Points on a hilly landscape, in no order, each with its height.
A climber steps from a point to whichever of its 2 nearest points has the largest rise for the distance, and stops where none of them is higher. Distance is the straight distance between rows; heights are no part of it.
J822 height 27.6: [ -8 -11   2  -8   6 -14  -1  -6  22  -3   4   0 -10   4  -6 -21 -23  34
 -10 -11 -11  27]
J458 height 20.0: [-18  24 -17   3 -20   5   5 -18  14  10 -10  -8  -1  22  -2 -14 -33  30
 -13  -3  -5   7]
J370 height 16.5: [ -9 -14  -3  -4  -5 -16  -5  13   5   3  -4  15   3   7   7 -25 -30  10
  -8  -4  13 -11]
J417 height 32.7: [  8 -15  -2 -22  -8 -13 -14 -21   5 -19  -8 -33  -3  29 -13   4 -11  10
  17  -4  -9  40]
J145 height 31.5: [  3   1 -16   6  15   4   9  21  -1  13   6  20 -16 -10  16 -14   8 -24
  -1  -2  24 -38]
J617 height 53.5: [  3  21   1   3 -23   5  -4   0 -11  -4   3  -6  12  -3 -12  12   6   2
   4  17  -3   7]
J881 height 35.9: [  9  -4   7  -6  -4  -5 -17 -18   6 -19  -2 -21   2  10 -18   6  -5  13
  12   1 -12  48]
J477 height 44.8: [  0  27 -16  11  -9  23   8   0 -14  17   2   4  -2   3  10   9   9  -4
  -5  19   9 -28]
J631 height 39.7: [  1 -24  17   3 -21  -6  -9  21  -1  -6 -22  14   9   8  -8   4   4  -7
  22  11  -3 -41]
J845 height 23.8: [  9 -14  20   8  39  -6   2  14   6  -4   8  21  -4 -18  17   7  24 -26
  -9 -17   3  -7]
J711 height 56.8: [ 10  12  -4   1 -27  12  -4 -23  -7  -5  -7 -11  11   3 -15  20  -4   7
   7  19 -14  14]
J386 height 42.0: [ 12   8 -21 -13 -15   4  -3 -42   4   0  -8 -24  -5  23 -16   7 -27  22
   6   4  -8  26]
J607 height 57.0: [-16  21 -15  10  13  -3  12  23  -3  -1  16  15 -12 -13  15 -25   0  18
 -16  -3  18   1]
J512 height 56.3: [  2   8   9  18 -22  12  -3   7 -19 -19  17   6  20 -17 -10  18  14   3
  -2  27 -18 -18]
J150 height 61.3: [  9  -6  -4  -7  -2   1   1  13   0  14 -21   0   2   7   1   3  18 -28
  10   4  18 -19]
J550 height 52.6: [ -5  -4  19  19 -15   1  -4   3 -12 -21  12  21  15 -13  -5  15  -3  12
  -2  20 -16 -18]
J123 height 45.4: [-14  44  -8   5 -38  27  -2   8 -17 -20  18 -11  23  -6  -5   1   9  18
  -4  30 -13  -3]
J682 height 44.4: [ 28 -29  24  10  18   1   0   1  13   5 -11  17  -7  -5   4  12  18 -31
   8  -6  -8 -30]
J869 height 46.9: [ 14  -7  -9 -10  -6   1   2 -47   7   9  -6 -18  -3  16  -6  13 -31  11
  12   0 -13  20]
J199 height 17.8: [-13  12  -8 -21 -17 -13 -11  16   7  -2  -7 -18   3  14 -17 -16   3  14
   3   0  10  29]
J943 height 35.8: [ 14 -15  11  17  -2   6  -1   5  -6   2  -7  20   3  -8  -2  14  13 -11
  13  15  -7 -37]
J562 height 18.8: [ -8 -29   4 -14   2 -24  -1   3   9   5 -10   7  -1   8   2 -12 -27   1
   1 -14   6   4]
J971 height 17.2: [-18  37 -18   0 -23   5  -8  -3  15   8  -5 -18   2  18  -4 -23 -20  32
  -9  -1  -4  10]
J876 height 45.1: [ -5  24  -6  14 -21  21   1   6 -20   2   2   7   9  -1   0  18   6  -3
  -1  22  -3 -41]
J363 height 29.7: [  7 -29   6 -32  -7 -20 -21 -21  -4 -15 -10 -26  -4  33 -12  10 -13  -8
  23 -14 -10  16]
J708 height 5.0: [ -4   4   2   4  11  11   2  30 -27 -16  19  -6   1 -21  11   8  47 -15
   1   9   8 -10]
J189 height 53.4: [ 25  -5   1  -5  16   6   9  -5   4  25 -23   0  -6   2  -1   9  21 -38
  10  -3   9 -12]
J573 height 23.5: [-14 -11  -1 -15  11 -21  -5  11  17  -7  -3   3  -5   2   0 -26 -14  18
 -10 -18   8  36]
J348 height 27.7: [ -1  17  -7  12  -3   8  12 -25   9  12   6   6  -4  -5   1  -6 -28  21
 -15   2  -3   5]
J346 height 46.2: [ -9  -1   5   7   5 -11  -4  13   1  -3   8  13   9  -7   3  -9  -5   5
  -5   1   2   7]
J707 height 48.4: [  3  10  -1 -10 -14   1  -8   6  -2   3  -6 -11   9   6 -12   8  18 -14
   8  11  10  13]
J349 height 25.5: [ 13 -23  21   7  36  -5   4  -9  16   6   2  21  -5 -17  17   5   6 -26
  -7 -16  -6  -1]
J623 height 28.8: [  1   1 -13  13  18  13  11  18 -13   7   7  16 -14 -11  12   5  22 -17
  -5   7   9 -47]
J66 height 14.6: [ -8  31 -13   0 -23  10  -5   5   4   6  -6 -13   2   9  -9  -8  -3  20
  -7   6   4  22]
J50 height 45.9: [-13   4  -1  12  12  -9   6  14   8  -6  15  18  -6 -11   1 -21  -7  17
 -19 -11   4  11]
J630 height 43.3: [  7   5   5 -10   0  -8  -3  -2   5   2 -10 -14   1   6  -9   6   9  -6
   7  -5   1  34]
J2 height 37.5: [ -6   2 -13   0  15  -4   5  24   2  15   1   9  -7  -6   8 -13  10 -18
  -6  -7  25 -10]
J867 height 33.0: [  9   8  -7  12  13  15  18 -17  -1  13   8   8  -7 -16   2   6  -2   0
 -12   2  -5   7]
J303 height 51.7: [  0 -18   4 -14   2 -14  -9  20   5   2 -18  -3   6   9  -6  -7   3 -20
  11 -15  14   3]
J698 height 18.7: [ -1  -5   7  -7  23  -7  -5  37   0  -7  -3   6   2 -10   9 -14  28 -29
  -2 -15  24  11]
J10 height 44.3: [  4 -27  15 -14 -16 -19 -18   3  -6  -8 -18  -6   9  20 -16  12 -12   1
  23   2 -12 -14]
J439 height 20.3: [-12  -2  -2 -16  -3 -19  -9  15  14  -7 -11 -12   1   6  -8 -21  -3   9
   2 -13   2  39]
J764 height 37.2: [ -2  12 -14 -10 -17   1  -6 -20  10   1  -8 -23  -5  19 -13  -1 -16  26
   6   2  -3  31]
J64 height 45.7: [-10  13 -12   3  21   0  16  22  -5   3  15   9 -14 -13  17 -17  15  -1
 -10  -5  26  -1]
J520 height 39.2: [ 10   0   8 -12  12  -6  -8 -21  11  -9  -5 -18  -1   3 -10  10   4  -3
   2  -7 -16  49]
J868 height 17.3: [-12  21  -4  28   4  16   9  -3 -12 -10  24  16   1 -20  13   6   1  24
 -21  10  -7 -19]
J4 height 23.6: [  3 -25   7 -24   7 -20  -7 -19  14  -3  -2 -11  -7  13  -6 -10 -21  12
   4 -21  -8  32]
J819 height 19.8: [  1  -9   2 -17  12 -11   5 -16  19  18  -8  -7  -8   1   0 -11  -8 -13
  -2 -24   5  27]
J343 height 23.9: [-13  37 -10  12  -9  12   4 -18   5   9  -2   4   2   3   4 -11 -19  22
 -18  -2  -4  -4]
J457 height 51.8: [ 14  -3  -1   2 -16   1   0 -32  -1   8  -9  -6   3  13 -11  17 -16   5
   7  11 -11  11]
J357 height 42.3: [ 11 -25  19  -3 -22  -9 -13   6  -1 -11 -22  -1  13  16 -23  17  -2  -8
  29   9 -16 -29]
J527 height 38.6: [-20  49  -6  22 -24  34   2   2 -13 -16  20 -10  15  -5   6  -7   1  32
 -14  15 -11 -17]
J538 height 32.6: [  8  -5  -2  24   3  12  11   8 -11   2   4  21  -5  -9   5  14  12 -11
  -1  16  -4 -52]
J385 height 21.6: [  1  -9   9   6  30  -7  -2  35  -6 -12  11  16  -4 -19  12  -4  32 -23
  -6  -7  13 -10]
J767 height 11.1: [-23  21 -13  14   7  18  10  28 -28 -13  28  -1  -2 -16  23   5  21   9
  -2  18   9 -28]
J787 height 50.8: [ -9  31   1  14 -35  26  -4   7 -22 -15  14   0  23  -7  -3  11   6   6
  -4  27 -10 -28]
J187 height 20.2: [-12  29  -2  31  -8  18   3  -9  -4   1  12   9   8  -8   5 -10 -16  26
 -24   7 -14 -18]
J56 height 25.1: [  8 -44  15 -22   6 -15  -5 -28   5  11 -12  -4  -7  13  -2   6 -21 -14
  20 -20 -10 -10]
J173 height 52.7: [  7  11 -13   5  -8  10   9   4  -8  25 -13   7  -3   3   4   8  11 -21
   4  12  14 -30]
J490 height 14.5: [ -9   9  -6  21  10  14  13  17 -15  -6  20  11  -4 -18  10   1   6  11
 -11  10   6 -27]
J379 height 49.7: [ -6  -3  15  12  -8  -7 -10   9  -1  -9   8  16  12  -4   0   4  -6  13
  -1  12  -9  -6]
J509 height 1.1: [  1   3   1  -6  -7   5  -1  42  -9  -6  -6  -3  10 -10  -3   1  39 -26
  13   8  11 -19]
J403 height 3.0: [ -3  -4  -2   3  16   7   3  44 -15 -14  12  -4   0 -16  11   3  47 -26
   8   7  16 -27]
J930 height 48.6: [ 25 -18   5   6  18   4  10 -15   3  21 -11  10  -8  -7   1  14  15 -28
   2   2   3 -21]
J74 height 21.1: [ -5 -33   5 -26   8 -22   0 -11  15   8   0  -8  -6   5  10 -19 -30   3
  -1 -31  -2  19]
J583 height 21.2: [  3  -2  -5  -4   8  -7   6  -4  12  18   1   5  -6   1   6  -9 -17  -2
 -10 -11   7   9]
J897 height 24.0: [ -9   5   1   4   6  -6   8 -11  15  14   6  10  -3   0   8 -15 -32  15
 -17 -10   6   1]
J700 height 8.0: [-18   9 -13   5  19  23  13  32 -33 -15  30 -10  -3 -24  23   6  40  -1
   7  19  10 -21]
J879 height 47.5: [ -3 -21   6 -15 -13 -21 -11  11   1  -7 -15  -9  10  15 -11  -4  -1 -10
  15  -3   2   6]
J188 height 27.3: [ 12 -44   7 -23  -4 -13  -9 -42  -6  -6  -6 -21  -9  25  -9  17 -21  -7
  23 -18 -11   0]
J183 height 37.8: [  4  22 -13  13  -4  13  10 -10 -11  11   1   8   0  -8   3   6   5   2
  -7  10   8   0]
J426 height 22.6: [  9 -25   3 -26  11 -10  -1 -24  11  12 -12 -14 -11  13   2   4 -14 -22
  11 -26   0  14]
J154 height 27.2: [ 17 -14  24   7  32   0   1 -22   6   0   6  11   0 -19   6  10  12 -15
 -14 -14 -12  24]
J865 height 29.6: [ 12   4   5  17  21   9  12 -22   1   0  11   8  -8 -20   2  14  15  -3
 -15  -1  -8  23]
J57 height 17.5: [  5 -16  15 -16  24 -17  -1 -11  25  -1  -7  -5  -5   1   4  -8  -3 -12
  -3 -30  -3  42]
J932 height 32.2: [ -5  -1  -7  -9  -7  -6  -3 -27  16   1  -4 -14 -10  13  -9 -10 -32  34
  -4 -11 -14  24]

Call two points neighbours if one is among the 2 nearest of the other. Go from one point of each pair to the other, from neighbour to neighbour, staying as high as possible. Name the lowest point that can't be avoided.
J512 and J607 | J50
J711 and J348 | J819
J787 and J150 | J477

Where does a climber stop that starts at each point below?
J426 | J711
J708 | J348
J623 | J150
J439 | J711
J385 | J150
J881 | J711
J867 | J150
